Points, in no order, along strands that fork, close into loops and pass close to each other.
In the rows, zero is written as 128.
Two points are linked if the straight distance between their rows is under 148. Some points are linked to none.
j_28: [109 191 153 101 179 132 203 175 132  89 151 170  81 146 193 152 117 178
 142 148 130 124 171 127 162 111 166 133 116 148 168 121  97 110 103 131
 123  96  73]
j_278: [ 98  77 138  44 132 105 145 167 135 107 190  97 125 109 117 161 126 158
 119 183 123 127 202 155 111 153  89 126 104 113 157 160 117 123 161 118
 147 142 150]
j_397: [135 151 163 155 134 115 176 186 143 134  63 227 110 130 151 144 114 129
 132 101 149 116 146  97 131 188 177 126 159 188 118 114 138  57 113 109
 133 164 105]
j_531: [146 123 134 100 138 170 118 128 110  83  99 137 127 184 156 138 108 117
 141  76 110 143 169 155 126 101 128 107 158 177 194 126 107 159 157 169
 121 107  91]
j_100: [158 126 123 149 116 176 148 116  73 132 100 160 172 145 130 123 153 163
 182  58 134 104  69 175 151 144 224 127 154 133 114 133 130  55 138 107
 123 125  43]
j_409: [138 111 153  78 100 147  72  75 160 153 152  76 117  91  88 122 139 101
  59 144 147 176 138 137 146 133  52 158 143 102 111 142  62 173 135 154
 141  99 210]
j_408: [127 112 108 170 126 154 125 181 130 125  69 165 116 167 127  91 132 126
 157 122 144 111 125 146 145 157 213 132 132 146  81 124 134 103 109 131
 119 145 109]
j_966: [107 144  99 138 123 127 118 144 160  95 137  98 111 130 152 115 104 134
 167 135 116 116 140 127 109  88 116  98 132 129 161 113 144 147 123 114
 149 119  96]
j_973: [152 121 107 133 125  93 127 137 153 140 148  97 167 110 127 105 103  75
  92 138 140  78 155  98 159 160 126 130 125 117 134 163  97 119 152 141
 103 124 118]
j_390: [ 98 119 108 133 103  80  85  94 177 120 146  87 128 124 117 103 155 120
 104 144 136 152  96 140  69 152  67 155 132 127 125 120 167 163 137 126
 172 156 203]
j_18: [124 184 114 134 177 121 109 124 137 105  85  69 143 134 158 127 132 140
 153 120 163 124 129 124  99 115 155 142  97  90 121 146 212 118 139 141
  67 144  66]
j_525: [ 92  96 127  75 129  61 163 174 167 102 187 128 123 112 127 141 118 156
  88 195 128 125 191 133 105 164  87 130 109 161 120 147 132 132 115  95
 164 132 156]
j_859: [132 124 121 121 159  77 158  98 131 160 176 131 151  76 183 119 100 110
 111 193 147 109 146  83 162 128 111 163 123  77 160 165  89 118 124  79
 109 106 134]
j_376: [144  92 114 137  99 160 117 108  54 138 114 167 151 132 132 136 143 132
 157 125 101 123 102 124 111 125  93  91 138 165 137  84 114 132 134 115
 170 130 146]
j_573: [143 128 162 137 150 150 102 113  95 110 107 104 148 132  99 165 128 135
 148 127 121 169 114 152 143 129 134 141 111  92 151 136 175 108 183 164
  51 155 137]
j_466: [115 100 104 159 159 101 125  97 102 146 115 111 213 142 121 180 118 110
 107  49 117 119 130 114 132 152  96 130 141 113 139 146 183 128 148 142
 125 124 108]
j_540: [130 126 146 112 125 156 143 149  86 113 109 188 107 174 134 134 132 111
 124 123 102 122 173 136 141 125 137  91 133 215 142  99  68 149 101 154
 169 114 140]
j_589: [167 119  91 143 104 157 122 123  85 133  86 151 140 151 130  83 129 162
 134  90 123 119  65 129 153 148 192 127 152 117 116 127 133  80 137  89
 103 104  52]
j_324: [133 185 140 188 160 110 100  68 118 144  92  81 158 109  84 122 138 138
 141  93 131 151  68 107 137 124 141 134 121 100  66 135 197 103 123 125
  75 124 112]
j_813: [109 178 133 133  98 104 149 133 153 142 171 115 101  71 153 104 136  94
 130 168 133  96 123 103 156 118 138 130 102  96 137 142 101 100  82 132
 128 122 127]
j_185: [122 167 158 190 163 118 116  95 113 132  89 115 173 130 114 155 126  77
 176  78 131 109 111 146 141 141 177 132 132 131 143 132 159  89 167 159
 117 178 117]
j_339: [186 148 127 106 144 155 134 155 169 103 124 144 111 141 116  91 116 146
 114 153 136 134 111 119 123  93 125 128 147 158 130 139 118 175 173 130
  92 138 113]
j_623: [169 125 105  96 146 149 123 124 126 127 139  90 133  98 165 117  93 138
 129 143 134 152 112 104 160  67 123 147 131  68 135 153 138 135 120  96
  83  88  81]
j_129: [152 147  95 139 129 110 145 162 155 131 117 124 151 134 160 100  95  93
 115 120 135  72 150  93 159 139 141 119 149 143 154 151  95 115 137 133
 129 117  77]
j_286: [130 128 154 126 141 125 111 168 155  68  87 118  74 199 103  97 122 127
 136 138 106 154 165 173 111 135 157 124 150 179 138 110 109 158 153 163
 139 139 157]
j_281: [112 159 163  82 172 101 198 152 120  89 170 153  71 168 152 164 111 176
 123 116 108 119 185 132 128 110 132 115 134 143 169 122  98 149 135 146
 146  93  97]
j_389: [111 153 149 136  69 138 140 178 146 118 134 128  67 134 111 123 147 114
 142 130 109 115 149 153 134 123 178 115 110 161 104 120 125 110  60 159
 143 148 170]
j_56: [143  90 113  59 120 132  95 107  94 125 171 101 143 124 129 146 132 139
  94 143  94 153 147 136 105  79  47 138 126 152 141 125  97 176 115 115
 206 110 182]
j_188: [ 97 180 131 145 132 158 160 151 152 133 120 212  88 106 127 127 117 141
 132 165 118 134 146  99 163 117 136  98 111 186 123  79  67 124 100 103
 152 103 116]
j_616: [124 129 133 145 114 103 111  73 103 126 150 117 171 117 133 152 151 122
 132  99 109 123 108 137 112 124  71 132 142 129 168 137 167 141 149 147
 145 150 195]
j_252: [162 155 164 142 112 146 157 144  88 132  97 168  83 141 154 131 135 123
 162 132 127 131 107 167 162 119 212 142 119 148 147 128 118  75 120 131
  93 172 133]
j_953: [139 104 132  96 168 117 110 121 120 122 138 119 171 154 107 154 113 117
  62 113 122 123 176 115 131 123  73 138 145 142 148 148  95 181 160 154
 153 114 158]
j_224: [101  99 103 123  95  79 128 104 120 160 148 132  97 152 146 122 130 119
  73 106 106 113 151 106 113 125 100 138 134 111 146 138 117 157  89 119
 180 107 187]
j_148: [136 159 102 156 108 109 137  89  92 162 105 117 143  93 171 104 124 126
 137 114 129  96  78  74 166 122 131 141 153  65 134 124 101  71  94  86
 165  87  86]
j_662: [102  92 128 146 169 121 140 142 111 130 130 122 195 158 130 176 136  98
 130  88 131 104 148 141 108 164 135 131 118 108 161 137 153 138 145 159
 128 141  85]
j_328: [125  85 102  81 145 170 108 169 142 100 135  87 162 154 110 150 121 146
 122 108 145 129 169 161 123 115 132 123 111 100 119 159 170 149 156 144
 102 124  78]
j_350: [103 171 120 178 140 174 139 146 141 152  85 201 105 120 106 108 122 153
 155 162 156 125 111 103 153 119 174 122 114 149  72  78  80 108 119  96
 146 132 100]
j_716: [182 132 107  96 113 171 164 163 136 115 120 197 119 133 139  98 119 143
 128 139 126 116 108 128 139 108 139 105 143 201 142 126 103 139 152 120
 111 129  94]
j_924: [110 188 123 170 143 134 106 135 181 128 113  80 104 136 114  78 130 102
 131 136 152 105 136 100 117 113 159 123 115 127  61 132 122 166  97 149
 129 130 109]
j_329: [129  94 122  54 143 166 157 171 128  79 155 107 102 166 202 146 109 157
 148 108 125 139 205 171 137 123 137 127 148 130 192 164  89 129 151 145
 112  83  58]
j_144: [129 117 146  62  94 184  95 123 140 144 151  94  66 112  83 123 135 119
  82 157 122 163 148 132 139 114  97 127 105  98 116 122  57 164 122 151
 136 103 172]
j_112: [143 117 120 161 123 193 134 133  79 120  66 171 162 151 174 131 143 133
 212  74 142 112 111 179 152 126 205 126 156 150 135 115 111  78 128 130
 139 131  67]
j_912: [114 118 115 163 121  90 103 136 154 116 123  85 130 137 120 108 166 125
 155 134 115 104 106 130  61 158 106 128 124 137 106 115 191 145 127 136
 165 174 184]
j_367: [132 177 133 189 157  91 123  71  97 159 106  85 174 107 108 113 166 139
 157  72 127  89  82  90 104 158 149 125 129 100  68 143 194  99 134 112
 112 146 110]
j_104: [157 152 152  96 162 143 118 121 147 124 153  83 105  95 125 130 115 143
 125 152 140 160 129 100 129  60  95 139 122  71 122 156 144 162 136 128
  80 114 129]
j_121: [135 137 160 130 190 124 139 166 135  76 156 132 149 152 115 147 145 172
 154 173 118 122 141 150  86 107  97 113 133 170 139 109 135 177 157 139
 158 155 145]
j_792: [111 135 157 128 130 156  83  50 157 149 159 109 129  75 102 128 124 100
  87 152 145 194 113 134 149  98  58 141 126  92 109 121  97 174 123 149
 111  91 183]
j_705: [ 76 129 100 189 137 116 104  62 118 161 116 188 170 129 101 119 129 120
 110  98 146 110 102 104 128 171 107 127 141 129 123 105 116 129 172 113
 159 130 153]
j_761: [143 110 120 149  65 125 147 140 102 160 133 162 117 122  81 113 149 147
 116 121 108 116  62 119 116 181 147 117 126 160  57 104 141  91 105 102
 150 147 147]
j_479: [118 142 171 145 142 103 141  96  95 132 162 153 145 141 131 170 168 134
 133 112 115 104 125 144 103 129 110 139 126 136 168 136 138 142 150 166
 151 168 197]
j_194: [ 88 159 153 102 150 133 150 171 159 112 132 163  90 154  96 141 121 126
 103 150 144 123 173 144 143 148 176 123  83 141 145 121 106 114 151 158
 105 142  97]
j_787: [118 133 113 151 157 102 110  43 167 178 152 142 134  93 129 104 103 100
  57 156 167 154 104  90 159 127  98 160 130  69 119 122  87 154 129  88
 105  81 139]
j_751: [147  98 149 136 162 125 178 200 132 101 122 129 156 184 187 139 163 124
 168  86 155  97 152 159  91 162 179 145 149 134 136 175 154 137 107 167
 104 144  73]
j_359: [173 116 137  83 111 113 132 178 161 109 138 110  89 136 109 101 135 149
 103 180 128 144 106 130  86 130 101 140 127 135 134 135 146 150 163 129
 106 165 149]
j_588: [ 84  95 130 149 128  95 153 158 117 116 137 196 147 136 148 156 141 143
 134 144 117 108 152 134  96 189  91 110 137 178 151  99 134 112 119 122
 181 148 164]
j_634: [137 133 146 174  77 109 117  58 130 164 152 143 130  70 110  86 165 109
 147 132 126 131  40 118 108 143  86 117 171 116 101 109 118 124 122 105
 154 131 173]
j_548: [126 126 116 175  82 132 127  99 134 176 101 163  89 136  80  89 126 131
 105 110 124 133  53  94 111 163 150 131 135 135  61  87 108 116 119  99
 154 132 136]
j_19: [ 90 139 179 184 163 107 156 122  88 148 136 186 148 146 131 164 155 103
 149 118 134  96 149 143 133 161 163 132 116 135 142 131 111 113 123 162
 143 167 168]
j_268: [113 102 130 141 124 122 124 105  91 147 191 148 173 109  91 125 168 138
  82 171 134 121 101 143 139 168  98 153 112 124  83 139 107 150 140 131
 132 143 196]
j_552: [105 144 134 127 129 150 142 157 143 126 152 160 137 138  76 147 134 117
 119 132 134  97 124 153 128 136 166 110  84 160 120 117 128 122 150 151
 132 163 107]
j_898: [120 129 104 184 136 141  95  95 111 141  84 157 158 133 104 114 105 107
 131 114 122 123 102 104 149 147 136 116 138 130 130  98 111 115 162 123
 129 125 112]
j_292: [109 136 148  92 112 128 124 139 139 112 163  94  63 121 130 116 125 127
 123 152 108 140 177 126 133  99 107 119 122  98 149 132  82 155 107 141
 136  93 158]
j_47: [135 144 160 149 137 131 173 192 166 114  61 212  98 139 147 133 119 122
 171  83 168 120 136 158 123 168 215 122 153 203 100 128 157  58 109 101
 136 186 106]
j_807: [127 103 144 171 119 159 150 198 122 124  62 194 110 149 131 127 140 136
 196 101 145 117 144 170 126 153 202 115 151 185  62 107 141  81  92 112
 152 169 144]
j_727: [136 153 136 159 115 102 164 146 126 166  98 208 114 131 123 124 119 112
 107 102 132  87 120  87 145 170 161 124 145 172 114 125 102  87 119 132
 146 151 134]
j_539: [137  74 123   4 106 132  93  69 129 150 163  83 113  92 112 153 104 130
  96 142 111 183 163 130  99  83  55 152 141 114 155 155  97 152 130  91
 187  98 185]
j_155: [157 124 103 162  94 160  91  88 116 156  75 143 110 143  91  87 110 109
 113 100 114 146  68 103 139 129 146 116 150 142 101  92 103 133 132 115
 127 111 118]
j_852: [133 131 191 100 143 128 152 177 114 112 130 123  85 186 107 162 173 147
 130 106 128 113 167 166  99 132 182 141 112 122 126 150 144 136 120 186
 122 168 168]
j_689: [119 122 153 107 101 140 123 144 111 126 115  93  87 169 116 158 159 120
 139  75 106 122 156 164 124 137 181 142 103  92 164 137 151 111 138 186
 110 155 149]
j_736: [119 149 105 163 120  72 112  49 119 173 125 110 133  91 157 109 122 119
 114 109 138 128  75  82 137 124 114 151 142  50 134 133 150 105 103  84
 134 100 112]
j_303: [104 149 171 162 120 132 147 195 154  98 110 169 101 131 108 152 138 124
 155 131 127 119 170 155 130 158 174 103 134 213  77 107 137  99  72 133
 166 172 163]
j_508: [146 143 127 137 155 161 118 145 137  99 145 119 166 135 103 152 146 162
 174 130 135 107  97 149  83  84 117 105 124 157 116 111 179 161 152 132
 144 168 122]
j_412: [127  87 117  56 122 107 101  63 185 163 156  58 152  64 102 157  60  94
 118 135 139 160 185  95 136  75  95 158 142  81 118 189 128 129 113  92
 129  83 136]
j_187: [148 110 104  90  61 105 137 113 130 159 140 161  80 127 134 110 125 110
  66 125 107 129 101  99 106 130  86 120 133 169 138 108  97 146  99 113
 174 118 162]
j_170: [121 168 107 148 136 174 117 133 121 112 115 139 121 130 130 120 134 163
 175 137 150 116  82 150 137  91 192 126  98 105 121 105 157 102 126 112
 107 141  77]
j_462: [134 151 166 137 160 137 154 165 113 140 116 168  86 189 110 141 159 147
 117 108 146 108 136 140 115 117 212 142 106 135  82 138 146 145  97 158
 115 167 143]
j_828: [106  84 128 133  95 143 103 152 102 114 121 139 117 133 119 121 133 103
 124 184 103 146 153 154 144 163 127 119  96 130 148 102  99 124 132 146
 108 129 171]
j_737: [103 157 129 110 122 111 164 139 164 144 200 134  83  58 158 116 123 127
 134 190 134 128 122 105 126  89 113 118  95 101 122 125 113 124  72  91
 139 116 125]
j_715: [ 88 168 141 158  94  96 149 167 160 119 155 126  99  96 140 114 142 102
 142 156 125  89 161 114 142 144 143 107 113 150 112 131 111 102  68 145
 146 136 147]
j_184: [109  79 115 118  95 116 149 181 109 117 149 149 173 138 130 172 156 125
 142 119 105  88 130 165  95 171 108 107 121 179 147 105 150 109 110 142
 192 160 140]
j_282: [140 111 130 132  76 122 118  75 126 164 150 154 106  86 135  96 141  97
 109 151 114 150  68 121 115 123  80 116 142 122 135 100 103 147 109 107
 148 111 167]
j_295: [147 146 141 162 147  93 153 132 141 152 124 173 122 134 117 108 133 122
  98 149 141  99 110  83 117 158 123 137 140 155 106 139 109 146 143 132
 127 157 162]
j_472: [144 141  96 158  98 163  90 103 109 120 109  86 168  73 126  94 115 135
 184 115 116 148  60 127 164 103 119 105 154  93 112 107 144  79 112  84
 119  85  60]
j_875: [141  75 122  93 147 133 128 105 142 155 186 131 141  95 120 120 109 122
  70 203 131 156 148 110 137 110  74 153 123 114 104 135  63 186 128  89
 140  93 179]
j_418: [146 110 138  84 168 166  97 127 103  99 108 121 138 170 114 154 102 132
  93 113 114 157 187 129 139 104  83 117 144 144 156 128  92 181 160 161
 125  92 137]
j_728: [154 119 126 158 132 186 113 112  88 122  48 174 152 157 150 130 117 116
 208  83 131 137 116 159 128 110 164  98 167 180 153  96 119 109 168 124
 138 146  93]
j_585: [129 104  72 145  79 130 138 144 125 156 133 138 140  90 126  92 113 145
 149 136 128 103  83  96 122 133 117 101 140 112  84 108 125  97 114  60
 158 110  78]
j_51: [ 99 162 137 137 129 130 106 155 196 111 118  86  59 155  93  83 123 117
 110 159 143 138 153 122 112 129 159 129 101 126  92 123 110 161 122 155
 117 133 131]
j_586: [130  98 132 126 114 130 126  92 137 154 186 153 142  90  98 102 138 118
  62 202 148 155 101 133 153 170  87 156 115 122  96 123  67 159 146 114
 104 116 193]
j_351: [145 117 106 109 126 115  99  69 181 150 148  95 149 103  86 129  98 129
  57 134 145 178  70 103  99 101  46 151 133 132  95 129 144 179 150 101
 150 125 148]
j_773: [ 98 126 108 165 134  78  89  80 156 131 143  57 191  62 136 112 119  79
 141 143 149 135 141 118 143 134  77 130 131  88 111 165 163 131 116 121
 103 112 150]
j_502: [151 153 149 136 116 171 172 169  76 124 119 182 129 113 177 143 140 134
 165 151 128 112 124 143 193 134 191 134 122 150 136 130  95  68  90 133
  97 137  97]
j_882: [ 91 152 157 134 161 122 132 177 171  81 115 131  60 180  95 105 129 145
 125 165 133 140 184 150 123 138 176 120 109 149 104 110 109 156 128 157
 120 127 134]
j_423: [132 117 134 109 135 123 144 128 122 118 142 152  82 122 167 105 111 128
 125 178  96 154 155 107 131  98  83 102 139 148 159  98  65 175 101 101
 149  76 150]
j_23: [147 114 114 163 104 164  95 105  90 120 125 111 170 113  94 148 145 151
 179 112  99 131  69 148 107 103 102  99 135 137 112  88 175 129 135 114
 141 143 145]
j_569: [137 156 118 124 136 183  91 115 135  81  71 124 121 158 167 131 102 130
 163  82 130 159 146 158 159  78 152 128 141 148 185 129 130 126 147 164
  90 104  83]
j_964: [153 131 149 144 131 125 180 158 110 150 120 167 153 142  99 145 169 141
 174  74 148  69  79 148  82 159 198 117 135 163  74 127 178  88 128 120
 139 187 103]
j_484: [122 124 111 153 142  91 110  98 102 132 148  42 210  74 132 133 123 106
 140 136 131 115 136 115 161 146 115 133 115  73 101 171 170  99 127 117
  84 112 102]
j_438: [131  78 115  54  85 107  92  88 183 156 151  52 110  88 101 133  95 101
  92 131 131 166 158 121 116 100  76 144 141  82 131 170 127 145 127 105
 147 104 153]
j_690: [127 162 155 162 155 147 112  95  88 117  88  94 174 135 129 179 129 116
 161  82 124 151 115 151 177 122 167 151 116  95 148 141 165  81 141 176
  73 133 105]
j_24: [150 126 138 113 133 182 166 173  70 116 166 147 137 108 183 143 133 146
 166 169 117 118 127 141 175 112 156 135 105 115 151 134 102  99 115 133
  88 121  99]
j_54: [ 96 106 126 174 119 123  91  71 118 148 169  83 161 105  87 118 172 129
 105 145 133 150  90 135 126 147  99 151 112  85  52 132 147 168 102 125
 130 122 189]
j_832: [168 151 113 113 153 156 152 149 100 108 128 115 148 111 188 114 120 151
 147 180 147 121  99 117 177 114 160 163 116  79 154 149 121  92 136 110
  78 116  66]
j_31: [ 92 110 130 162 108 122 112 132 140 134 120 162  84 109 134  98 127 111
 121 209 125 165 119 131 143 160 127 131  95 108 140  83  93 119 111 117
 101 120 162]
j_554: [162  90 136 151 130 157  96 136  93 111  85 120 147 167  94 127 133 121
 144 114 110 158 100 168 133 148 175 141 131 122 124 124 171 120 165 146
  72 159 133]
j_160: [161 121 102 102  77 162 131 148 115 134  98 169  74 115 154  77 118 129
 115 167 122 159  81 125 160 125 164 126 114 125 136  94  99  96  96  97
  88  98  90]
j_108: [133 123 145 140 133 142 127 133 100 132 173 124 176 119  72 138 156 121
 107 148 121 105 117 143 144 143 137 131  99 125  85 145 122 139 149 157
 118 156 149]
j_998: [ 75 174 133 178 107 120 142 105 173 162 150 181  95  82 116 106 143 133
 141 154 152 112  99  93 109 131 104 111 123 142  91  90  95 134 103 105
 179 137 157]
j_320: [132 139 160  59 148 111 177 147 126 115 157 148  88 175 132 169 116 149
  93  95 114 117 165 132 103 131 118 124 135 141 198 140 107 138 172 157
 138 129 104]
j_440: [138 138 113 152 135 107 112  62 149 174 143 127 132 119  94 114 109 117
  47 115 146 134  81  75 132 123  98 150 131 102  90 136 113 170 138 112
 123 109 141]
j_470: [110 164 151 133 125 142 160 164 137 104  97 211  70 148 129 131 116 143
 115 134 103 143 178 118 152 136 149  93 141 227 117  85  83 135  80 120
 160 104 131]
j_265: [125  78 131  79 139 141 122 180 120 101 159  82 143 144 120 157 134 146
 131 149 118 126 178 156 111 129 105 125 115 101 143 153 143 147 154 144
 126 142 130]
j_330: [ 97 114 137 112 120 129 100 133 138 110 105  62 126 165  91 169 161 115
 131  63 107 129 177 157 109 144 132 132 110 102 153 134 177 134 143 192
 135 149 160]
j_856: [133 117 111 147 144 142 125 118 117 144 116 164 112  98 178 102 106 129
 151 178 118 149 119  86 138  94  89 109 141 112 151  86  80 152 108  78
 144  83 116]
j_191: [115 117 101 152  95  93  88  35 135 165 130  96 154  79 122 121 108  95
 101  86 118 167  83 111 153 115  80 128 150  86 121 127 152 116  97  97
 123  74 130]
j_387: [144 124 116 162  96 130 112  97  98 154 119 105 162  63 133  76 131 135
 171 130 118 123  68  97 153 129 111 113 170  72  95 105  94  69 110  61
 151  73  72]
j_175: [ 74 130 131 127 155  58 165 154 163  97 168 173 130 126 130 140 123 156
 100 173 128 114 174 127 103 176  82 111 124 186 136 116 123 142 129 109
 177 133 152]
j_533: [102 156 122 122 130  83 153 165 164 100 154  96 112 152 141 129 131 129
 146 107 123  72 159 133  78 129 132  97 123 153 145 135 162 139 122 144
 165 147 105]
j_451: [150 158 110 124 159 126 150 140 125 118 126 101 151 145 185 136 148 161
 169  97 162  87 108 130  83 114 167 133 120 112 127 158 203 126 138 126
  91 159  53]
j_178: [ 96 106 111 114 113 125  79 101 140 127 102  70 161 141  67 163 146 106
  87  65 108 154 156 145 132 153  95 144 112 111 125 137 176 131 149 184
 135 133 174]
j_117: [175 115  87 128  73 167  95 109 115 133  96 121 108 139 112  74 116 124
 109 104 117 149  68 132 157 117 168 128 140 122 113 116 125 120 123 113
  84  96  84]
j_879: [121 109 117  65 144 165 121 142 111  95 140  76  98 154 186 147  92 158
 148 116 115 154 205 136 147  79 123 132 137  89 180 154 108 143 128 125
 116  73  91]
j_202: [167 141 168 105 122 106 165 184 149 103 128 142  96 145 130 121 135 130
 136 156 126 118 127 146 106 156 151 134 130 160 162 150 146 110 171 154
  82 186 135]
j_849: [ 56 155 111 164 127 125 126  78 150 147 163 189 125 114 113 122 138 139
 120 142 146 117 112 120 108 126  85 115 123 150 134  94 103 154 140 107
 183 131 172]
j_669: [114 178 132 116 182 118 181 162 142 125 158 158  89 108 174 123 117 171
 133 197 137 127 141  89 138  98 133 133  98 110 146 119 114 129 107  88
 116 109  96]
j_961: [150 110 129 110 133  97 109  62 147 162 163 103 147  71 140 116  94  85
  81 155 151 148 143 103 171 120  94 160 139  56 143 158  88 131 128 102
  86  80 156]
j_561: [115  98  82 141 109 115 137 151 144 144 159 125 149 108 113 118 122 139
 123 164 134  98 110 108 101 135 102 108 113 135  87 122 148 139 121  80
 163 144 113]
j_641: [100  95  98 106 123  98 110 105 134 136  94  51 160 123 109 184 109 131
 119  71 118 178 168 132 145 123  70 138 110  85 131 154 208 109 126 157
  93 109 145]
j_949: [122  94 131 102 115 159 117 150  93 116 119 172 119 160 114 127 132 106
  94 167 105 141 169 140 150 149 115 106 106 183 136  93  64 149 124 154
 140 112 163]
j_941: [138 188 120 144 171 102 113  95 137 140  96  63 148 109 120 131 123 137
 126  97 154 142 113  93 112  89 109 136 110  99  71 157 215 138 116 143
  65 123 101]
j_195: [142 162 152 190 165 138 121  88  93 144  64 114 194 136  95 140 134 109
 189  37 127 120  86 144 158 143 197 126 161 132  98 134 159  62 159 125
 127 152  86]
j_527: [133 111 120 104 156  99 120 127 129 118 115  77  94 162 174 139  81 146
 114 115 118 153 188  97 129  88 106 145 153  83 171 156 126 158 120 118
 117  82 117]
j_299: [142  98 107  90  88 172 109 154  93 108 120  87  96 147 188 116 121 121
 144 117 106 140 174 142 162 100 146 132 128  96 168 144  98 126 100 146
  98  84 113]
j_263: [124  89  91  97  95  99 123 120 155 144 175  80 137  95 117 120 109 114
 108 160 124 125 126 120 107 111 103 133 109  98 119 152 148 140 127  89
 138 129 126]
j_124: [121 131 119  94 122  91  90  80 184 128 159 107 139 118  97 114 135 133
  60 152 153 164  97 130  92 144  49 169 133 141 141 134 126 164 183 126
 154 152 192]
j_355: [134 120 110 109 138 118 111 129 136 119  82  58 115 150 162 163  98 153
 138  74 124 180 163 115 137  78  85 146 144  82 139 158 200 137 107 148
  83  93 124]
j_989: [129 147 131 168 147 110 137 112 117 150 115 110 163 138  87 131 173 126
 158  75 132  70  88 128  77 159 177 116 113 135  73 125 196 114 141 130
 141 180 115]
j_653: [130 106 119  93 126 140 162 192 157  75 138 121 110 169 199 125 132 162
 158 106 143 114 171 174 114 133 165 129 135 137 170 163 139 123 130 153
 105 121  67]
j_257: [138 117 116 153 148 113 132 118  88 140 152  91 208 105 144 136 118 102
 118 122 124  88 136 110 182 154 138 138 123  83 126 166 118 101 135 133
 100 113  91]
j_405: [174 116 102 129 154 128 123  91 108 152 118 124 143  92 180 122  78 129
 133 145 120 162  94  77 149  75  88 135 161  82 147 125 124 133 112  64
 110  82  94]
j_739: [178  68 127  99  89 168  91 139  74 107  79 125 131 175 102 118 144 110
 127 115  99 161 113 181 124 149 153 127 132 160 138 114 140 129 158 156
  98 150 147]
j_407: [149 139 151 143 147 125 114 133 124  95 138  74 187 117 126 170 141 130
 172 109 114 128 127 142 109  95  71 118 145 145 137 146 190 147 145 173
 123 156 156]
j_77: [139 173 106 176 153 128 119 133 140 143  97 111 144 134 141  95 119 111
 130  99 151  77 127  75 151 109 160 131 147 113  93 145 115 140 103 137
 134 114  87]
j_461: [ 94 109 111 118 128  62  94  78 166 141 116  44 159  84 125 143 107 100
 117 120 152 173 170 119 132 135  64 150 125  74 120 179 188 119 121 129
  83 105 168]
j_477: [172 125 166 124 129 133 176 168  97 140 132 189 147 149  98 177 170 156
 144  98 132  90  77 156  87 132 161 126 136 189 104 112 161 112 118 134
 160 190 149]
j_400: [113  89 157 130 179 107 166 194 127 100 141 101 177 179 152 169 148  98
 151 102 140 101 176 154  86 172 136 130 136 124 157 154 141 153 128 171
 127 145  80]
j_448: [117 103  55 116 115 144 118 127 109 147 106 127 123 159 162 129  89 140
 107  93 121 118 130 111 145 101 154 130 120  94 149 119 137 123 109  91
 144  93  62]
j_167: [115 166 161 114 137 125  87  84 175 126 147  87  98  78 105 128 116 114
 118 148 143 175 121 118 127  86  78 132 115  76 145 132 135 144 149 146
  93 122 147]
j_759: [152 144 120 116 126 156 171 161 147 111 110 202 119 160 164 129 121 155
 164  87 144  98 111 151 106 114 167 108 153 196 170 122 133 119 147 128
 138 149  65]
j_394: [ 87 154 147 170 148 103 157 144 101 143 127 163 120 142 162 162 146 134
 158 129 136  91 137 123 121 154 168 130 100 114 148 119 142  86 104 140
 135 159 120]
j_855: [139  86 127  36 128 127 151 144 121 142 176 146 109 110 119 133 113 134
  58 181 114 139 189 113 143 126  79 135 115 157 126 137  46 157 117 106
 160  90 178]
j_14: [124 130 152  94 200 102 135 157 146  96 161 120 130 162  94 138 134 168
  80 171 124 131 176 128 109 122  85 137 130 149 115 131  92 194 160 144
 168 125 153]
j_218: [128 158 113 139 110 161  97 116 137 105 108 118 103 124 144 119 110 126
 164 122 118 146 103 133 129  75 136 115 123 117 170 100 143 128 132 130
 113 124 101]
j_975: [101  95  80 115  89 112 124 125 120 157 129 118 120 165 123 141 118 119
  81  75 102 101 147 115 120 127 136 125 108 109 142 127 143 138 109 133
 164 119 126]
j_183: [161 149 182 125 127 115 161 149 107 120 126 157  82 136 155 136 134 130
 147 161 114 136 129 130 136 133 151 140 123 133 185 133 113 105 152 150
  79 163 153]
j_596: [126 129 124 153  93 122 135 162 154 143  94 182  64  99 143  93 121 126
 114 194 133 163  93 104 144 160 143 129 114 125 114  81 110  92  82  94
 103 119 121]
j_888: [161 116 151 133 103 158 165 136  61 150 103 218 132 135 120 153 148 146
 164 111 115 113  98 140 114 137 146  99 145 194 114  91 121  97 130 114
 156 164 143]
j_276: [ 99 176 132 168 163 115 134 122 119 132 130 138 135 111 144 134 139 141
 168 166 151  97 108 114 117 131 151 126  90 100 137 112 149  99 139 120
 117 162 101]
j_427: [ 95 140 150 142 149  83 139 159 152  98 131  93 133 168 123 144 168 117
 166  97 115  77 150 156  56 158 143 113 119 163 135 120 179 137 118 168
 179 173 151]
j_594: [169  98 132 102  97 169  83 150 123  95  79 116  85 179 112  94 137 125
 124 143 108 175 126 161 107 112 129 128 143 171 132 105 115 166 137 153
 124 138 166]
j_240: [126 134  94  80 149 181 110 158 169  94 130 110 129 138 132 110 110 154
 115 114 170 125 164 149 148  94 165 131 110 103 126 168 129 144 156 142
  89 106  57]
j_696: [112 120 118 160  96  90  98  25 155 167 173 107 173  71 111  91 140  94
 103 108 150 150  61 128 134 153  68 133 177 102 101 142 148 135 126  90
 127 103 164]
j_142: [156  97 135  58  83 126 112 105  94 126 134 120 104 133 124 145 137 130
  96 129 103 154 125 138 101 136  78 135 121 125 199 127 129 128 182 145
 121 147 172]

A tip is a point with one link. Name the tips that can be reached along the links from each point below, in the order of the rows.
j_888 -> j_859, j_451
j_634 -> j_56, j_412, j_472, j_448
j_303 -> j_408, j_295, j_320
j_278 -> j_184, j_240
j_596 -> j_350, j_761, j_728, j_998
j_792 -> j_759

A fork is a point with three links, a tip a point with one. Leave the first point through the second and follow the links. Name the first fork or tip that comes.
j_451, j_18 -> j_508
j_187, j_282 -> j_387
j_477, j_964 -> j_451
j_882, j_51 -> j_641
